Each row is a point on a landscape with many valleys, with its height.
A ball rolls from a point to whichever of its 5 nearest points has the largest drop for the distance, and stops where none of them is lower. Distance is the straight distance between rows; heights are no part of it.
Q702: [126 135  98 155 154 147 147 164 153 108]  height 2.69
Q184: [197 134 137 132 132 156 109  99 141 124]  height 2.16
Q842: [162 127 129 112 100 127 154 116 105 138]  height 1.70
Q416: [151 114 148 143 171 182  91 122 179 124]  height 3.41
Q955: [197 126 142 132 150 175  78  88 158 116]  height 1.36
Q820: [170 115 135 137 156 174  95 112 164 124]  height 0.71
Q336: [141 125 110 135 123 142 153 146 139 124]  height 6.35
Q248: [102 127 154 109 108  69 128  83  80 172]  height 4.01
Q805: [ 80 116 138 112  91  76 136 109  85 168]  height 0.15
Q183: [124 131 163  96 102  93 143  89  75 166]  height 3.38
Q811: [191 149 147 116 102 130 134  96 102 131]  height 2.91
Q51: [134 126 127 146 170 166 112 152 176 120]  height 2.23
Q135: [158 127 117 146 148 167 119 137 164 123]  height 4.95
Q267: [133 124 142 106  90 103 159 111  85 153]  height 0.80
Q597: [ 92 112 130 105  85  85 152 122  94 146]  height 0.16
Q891: [199 134 135 128 120 156 121 100 126 128]  height 3.51
Q879: [134 123 108 128 107 136 170 141 122 127]  height 6.36
Q162: [124 138 111 152 174 152 124 167 168 105]  height 0.92
Q87: [165 130 120 130 116 149 147 126 130 130]  height 4.00
Q296: [113 125 140 145 181 154  99 160 184 107]  height 2.33
Q243: [ 93 122 102 117  86  99 161 143  99 128]  height 3.16
Q828: [ 94 140 155 136 196 144  81 179 179 101]  height 3.71
Q578: [121 137  91 147 138 138 154 163 140 103]  height 3.98
Q916: [ 83 135  80 133 112 108 164 162 108  97]  height 5.27
Q684: [204 134 139 131 132 166  88  89 152 119]  height 0.21
Q695: [ 90 132 157 116 117  57 118  73  82 191]  height 5.34
Q20: [ 84 134 175 118 196 151  66 178 176  92]  height 6.37
Q263: [ 72 119 112 110  83  83 152 138  93 129]  height 2.02
Q91: [119 129  99 131 113 131 164 152 124 115]  height 6.38
Q362: [162 141 160 105 107 100 141  93  86 149]  height 2.03
Q84: [180 122 130 143 138 171 116 111 152 127]  height 1.03
Q927: [162 106 154 134 167 180  75 103 171 121]  height 2.88
Q166: [109 115 159 141 186 169  81 151 187 112]  height 3.39
Q625: [ 43 133  84 125  83  69 139 149  91 106]  height 4.04
Q468: [200 142 138 124 109 145 126 109 118 133]  height 4.12
Q375: [ 63 113 124 111  80  71 145 120  91 157]  height 2.77
Q855: [141 125 109 149 151 154 141 151 158 116]  height 3.13
Q656: [ 66 144  78 126  99  95 155 160  95  94]  height 5.30
Q818: [112 121 159 106  97  78 139 102  77 172]  height 0.40
Q907: [106 127  93 125 104 121 166 152 113 111]  height 5.53
Q678: [125 126 128 151 176 157 113 158 176 116]  height 1.75
Q245: [132 122 123 119  98 122 160 130 102 135]  height 3.27
Q189: [ 65 126  96 115  83  85 159 144 100 113]  height 3.20
Q798: [106 140 110 156 186 142 112 181 161 103]  height 2.46
Q664: [189 124 132 138 139 175  97 103 157 119]  height 1.88
Q589: [105 148  83 149 140 130 155 175 135  93]  height 4.34
Q749: [171 139 156 108 102 112 145  91  86 147]  height 2.31
Q364: [ 84 124 151 117 116  61 116  77  83 189]  height 4.75
Q554: [105 133 148 147 193 151  93 174 184 101]  height 2.82
Q984: [108 121 112 114  90 113 169 139 103 132]  height 4.40
Q700: [ 76 118 146 120 102  62 129  92  85 186]  height 3.09
Q340: [197 127 144 130 155 178  65  78 160 112]  height 1.84

For each start below, name the point where the ball stops.
Q468 => Q684
Q749 => Q805
Q135 => Q820

Two balls start at each pair of points below. Name the first point that both come to, or write never.
Q243 / Q183 => Q805
Q656 / Q625 => Q263
Q842 / Q879 => Q267
Q245 / Q589 => never
